Points, in no order, along strands that fork and pass close to each other.
(in the rows, 128 means zero)
Points whose rows are less than 106 apart are linked; no others are. Some points are linked to none.
Q_553: [135 149 107 157 142 104 142 118 151 122 111 106 113 129 144 154 154 120
 172 139 133  93]
Q_879: [152 163 121 136 131 104 116 168 147 107  98 103 134  97 142 133 173 127
 153 136  70 183]
Q_430: [106 124 135 143 129 105 121  49 134 112  63  84 130  86 113  73 102 136
 128 177 191 164]
Q_694: [144 142 134  91 189 168 105 136 126 168 208 188 177 158  95 138  90 118
 157 100 118  91]
Q_804: [112 152 128  93 108 125 109 160 117 150 150 152 154 164 108 209 144 135
 131  82 112  84]
Q_241: [110  74 151 192 128  72 123 150 142  87  95  58 145  88 131  78 137 132
  82 128 115 222]
Q_703: [140 107  96 137  90 157 135 116 104  69 131 114  94 114  99 122 112 133
 139 184 171 119]
Q_833: [123 151 138 141 115 100 140  70 135 124  95  70 114 113 140 107  97 127
 154 168 172 126]
Q_24: [125 150 112  77 158 164 102 118 126 157 195 156 150 154 123 147  98 125
 143 106 163  73]
Q_922: [128 131 138 173  94 129 159 132 132  92 113  75 109  58  94  97 145 122
 113 161 102 173]
Q_556: [118  91 108 144 137 155 142 158 113 134 190 176 141 172 123 134 102 138
 147 164 113  94]
Q_549: [105 131 166  93 140 119 123 156 104 137  81 147 165 171  99 105 130 149
 115 117 106 177]
Q_771: [128 111  82 139 134 160 116 150 146 126 129 134 109  86 145 138 214 113
 120 120 104 110]
Q_185: [145 124  97  96 161 149 116 160 128 148 178 155 143 165 119 134 143 175
 127 107  83 119]
Q_596: [128 161  95 177 135  94 119 143 174 134 128 113 130  90 169 177 194 109
 175 158 123 103]
Q_397: [151 148 102  91 136 139 104  88 127  89 169 107 122 179 134 144  65 116
 143 127 228  80]
Q_570: [170 146 101  89 113 134  91 115 131 144 141 114 102 142 182 147 115 148
 157 151 147 135]
Q_640: [113 104 151 104 154 103 121 124 105 129  96 136 153 178  99  93  79 148
 146 167 174 178]
Q_726: [167 104 119 186 145 110 144 162 120  55  82 127 119 133 123 118 146 128
 156 138 104 159]
Q_499: [123 106  95 153 147 142 163 101  87  77 120 135 136 175  96 162 104 119
 165 130 162 102]
Q_437: [ 97 132 118 146 139 102 138 161 171 180 172 140 115 115 137 161 226 135
  85 101  88  85]
Q_598: [117 111 154 130 103 157 143 161  91 129 111 187 150 161 126 122 130 109
 141 144  94 134]
Q_484: [128 135 145 174 114 114 173 166 148 118 130 110 111 116 119 121 158 131
 116 115  80 108]
Q_575: [135  89 133 146 116 150 141 175 123 141 158 172 119 153 140 117 119 129
 117 125  97 120]
Q_897: [101 155 170  67 150 126 116 112 128 190 138 132 147 147 102 108  73 123
 108  95 138 117]
Q_848: [ 89  62 169 125 152 107 113 115 119 152 106 109 158 154  91  69  81 159
 102 156 193 193]
Q_934: [ 90  41 110 151 149 140 126 110 107 128 136 102 130 113 122  87 105 134
  71  74 116 150]
Q_736: [163 128 129 106 146 107 108 145 119  86  79 124  94 151 120 141 115 100
 151 132 164 136]
Q_463: [170 155 151 139  84 152 150 136 157 137 135 148  76 100 150 118 135 106
 145 161 129 106]
Q_803: [104  71 116 170 128 142 157  92 124 124 131 106 108  95 119 104 111 126
 107 107 129 106]
Q_498: [160 170 125 155 130  76 118 170 173 143 128 105 135 108 175 172 176 129
 153 129  74 138]
Q_552: [136 113  90  93 161 159 105 109 140 170 189 130 118 126 157 125 119 141
 123  96 141  95]
Q_597: [105  76 160 155 115 103 130 126 119 121  85  64 134 115 122  87 126 141
  97 103 154 207]
Q_60: [111 129 114 115 123 156 136  78 149 152 146 127  86  80 127  84 139 121
 100 175 114 108]
Q_331: [147 160 107 128 107 146 141 100 126 129 170 167 122 174 155 177 118 121
 162 166 189  75]
Q_396: [109 114 137 130 112 126 121 116  96 114  96  55 127 129 118 117 116 147
 137 106 158 164]
Q_286: [166 163 125  64 128 132 101 113 107 108 139 106 110 172 116 153  76 131
 146  98 193 109]
Q_674: [180 142 105 120 135 151 138 152 150 144 161 173  96 130 139 146 174 152
 144 128 123  98]
Q_203: [118 140 117  93  96 168 126  94 113  93 160 139 119 144 103 105  81 104
 117 172 206  61]
Q_784: [108 134 176  88 167 110 121 146 102 150 106 165 179 200  85 130  76 126
 136 106 125 142]
Q_952: [146 157 156 154 120 105 169 187 164 134 154 158 113 143 109 151 182 145
 121 118  83  85]
Q_823: [117 141 119 128 114 137 150  93 120 150 145  86 126 134 155 143 103 131
 147  84 159  98]
Q_511: [111 137 164  86 176 133 115 129 117 173 164 182 170 172  96 111  54 104
 145 122 135 106]
Q_917: [138 122 112 108 149 156 127  72 103 112 105 145 136 148 159 115  84 102
 160 128 195 113]
Q_461: [134 147 125  97 131 182 139  90  85 138 124 165 159 148 153 141  94 117
 159 103 154 123]
Q_715: [168 170 108 104 140 142 134 103 107 109 161 182 126 201 134 216 112  90
 162 132 197  83]
Q_955: [112  96  94 158 114 137 134  55 134 103 130  82  99  72 117 111  97 132
 115 120 181  91]
Q_381: [114  99 132 129 146 122 136 133 107 125 145 147 137 177 106 112  72 140
 150 176 133 125]
Q_626: [ 87  84 157 148 136 135 150 121  92 134 103 127 158 119 123  58 149 145
  56 120  78 202]
Q_685: [139 189 123 130  83 119 127 101 139 127 127 158 121 144 166 193 146  99
 171 181 170  77]
Q_582: [141 171 180  93 100  90 101 157 134 150  69 159 152 109 123 161 148 128
 105 101  59 162]
Q_81: [125 133 165 130 140 121 138 157 120 132  87 141 150 131 135  80 144 156
  89 119  58 186]
Q_776: [ 96 152 154 140 109 120 149 147 126 113 100  76 131  82 101 101 173 121
  90 112  76 172]
Q_900: [111 168 154  74  92 162 127  89  99 120 106 148 138 147 106 121  89 108
 134 160 191 104]
Q_116: [164 119 135 152 152 113 152 173 105  71  92 138 135 175 110  98 123 164
 126 138  98 179]
Q_874: [159 185 161 103 121  75 111 150 140 147  73 164 142 147 131 191 145 137
 152 123  64 130]
Q_147: [145 108  95 128 146 110 110  69 137  73 136 119 108 150 137 111  62 109
 137 155 225  73]
Q_786: [125  92 124 143 159 166 148  66  90 114 140 140 161 143 125 103  41 108
 163 108 192 119]
Q_450: [137  99  88 122 163 132 105 145 153 116 141 152  89 131 127 124 145 115
 134 151 159  70]
Q_79: [144 116 105 135 156 136 143 160 114 116 159 109 134 159 110  96 116 190
 109 101  75 142]
Q_139: [148 139 138 116 122 151 152 135 117 142 123 119 122 118 140 115 145 144
 108  58  88 143]
Q_870: [ 92  74 144 139 146 140 142 129  94 141 136 113 154 131 152  84 125 133
  46  58  84 183]
Q_973: [139 167 116  97 131 143 124 132  93 129 158 167 159 194 111 221 120 113
 163  92 160  83]
Q_505: [153 156 151 177  93 128 171 161 170 131 154 122  97  76 138 133 180 104
 133 143  94 119]
Q_543: [102 158 133 129 116 106 139 144 169 171 166 128 108  85 147 153 215 107
  67 108  43 130]
Q_345: [ 93 122 145 181  99  98 121 152 133  86  96  62 169  51 122  97 158 104
 112 146 107 233]
Q_619: [125  80  86 125 157 165 123 130 134 152 156 145 110 105 162 117 161 128
 106  98 104 113]
Q_724: [106 151 121 175 120  98 122 140 159 102 104  53 154  40 149 126 148  93
 151 154 106 195]
Q_410: [145 124 133 160  77 134 147 155 123  82 126 101 101 101 103 117 127 124
 146 176 123 141]
Q_164: [130 134 155  76 154 129 117 132 151 187 150 139 112 130 126 118 113 130
  92  75 102 108]
Q_215: [111 101 100 150 146 137 108 148 143 103  89 117 123  80 130 101 185 106
 119 151  81 149]
Q_547: [162 170 138  64 120 140 111 117 150 182 124 148 105 103 137 158 151 140
 113  81  98 111]
Q_924: [155 135 149  94  88 161 110 151 125 139 116 155  96 117 150 116 126 109
 135 145 133 134]
Q_987: [145 132  88 110 150 164 119 131 158 138 158 201 108 136 137 150 184 120
 149 155 169  55]
Q_851: [155 129  88 119  98 142 101 127 132  87 141 107  93 125 155 148 134 123
 161 175 171 124]
Q_483: [181 131 110 140 132 122 143 174 153 169 218 179 113 149 144 156 168 189
 125 102 124 109]
Q_599: [153 161 134 157 116  97 134 114 149  94  93  96 105 108 143 141 122  91
 183 176 160 129]
Q_642: [ 77 137 153 150  97 107 146 147 126 127 132  90 140 115 144 126 175 121
  52  85  46 163]
Q_133: [107 171 152 112  90 111 119 158 138 155 122 138 141 105 134 159 177 128
  69  95  30 148]
Q_10: [ 96  75 103 191 133 117 117 118 140  82  78 115 132  67 104 101 142 106
 125 169 111 138]
Q_132: [133 177 143 128 106 106  99 161 163 123 111  87 145  48 144 132 165  83
 130 142  87 183]
Q_558: [158  90  93 144 170 116 115  97 151  93 120 135  84 131 133 117  97 120
 153 165 176  80]
Q_233: [131  97 141 143 142 117 156 154 117 107 120 107 118 145  87  72  99 179
 104 136 106 164]
Q_660: [105 129 143 113 104 159 147 100  78 158 132 111 162 143 138 132  90 134
 138  76 136 149]
Q_516: [111 153 116 122 125 108 113 159 156 171 150 142 133 143 139 191 186 146
 121 102 113  81]
Q_65: [128 145 116  91 157 131 112 128 117 160 118 146 136 155 131 123 131 164
 148 146  78 139]
Q_886: [152 174 119  77  93 136  89 110 161 173 143 143  98 105 176 156 148 126
 130 136 131 105]
Q_525: [127 162 126  97 118 104 107 116 123 135 105  76 120 148 136 167 108 125
 149  91 166 115]
Q_605: [152 177 134  78 136 110 104 112 115 164  91 179 155 160 143 177 119 155
 164 123  95 133]
Q_179: [ 79  45 116 192 137  97 114  83 131 107  79 103 132  77  99  93 103 140
 102 160 127 161]
Q_839: [170 161 134 161 109 106 157 194 159 159 183 190 122 144 129 176 211 181
 120  93 115  94]
Q_271: [ 85 134 152 106  92 161 140 133  81 114  92 157 145 154 105 129 114 106
 148 167 148 137]
Q_305: [123  99 122 149 121 171 149  51 109 120 154 113 137 106 127 104  61 122
 126 116 191  90]
Q_77: [ 74  54 139 186 120  84 115  95 142 118  99  74 127  59 132  86 124 110
  68 149 116 194]
Q_675: [ 89  42 146 144 155 111 118 124 105 130 115 112 142 137  95  79  76 137
  95 115 160 150]

Follow the links from the first point to the second, and from the first to the third. Name the last point that the two ways share.
Q_917; Q_553; Q_185 -> Q_511
Q_65; Q_305; Q_552 -> Q_511
Q_619; Q_505; Q_900 -> Q_934
Q_952; Q_694; Q_271 -> Q_934

A fork is a point with three links, a tip a point with one. Leave the first point through the second and follow the links. Name the first fork or tip that comes.
Q_286; Q_525 -> Q_934
Q_450; Q_987 -> Q_924
Q_776; Q_922 -> Q_511
Q_133; Q_582 -> Q_726

A fork is a point with three links. Follow the links from the first point to the second and name the forks in between, in order.
Q_703; Q_848 -> Q_511, Q_934
Q_24; Q_715 -> Q_511, Q_133
Q_851; Q_396 -> Q_511, Q_241
Q_286; Q_900 -> Q_934
Q_605; Q_215 -> Q_133, Q_511
Q_786; Q_10 -> Q_934, Q_511
Q_271; Q_132 -> Q_934, Q_511, Q_241
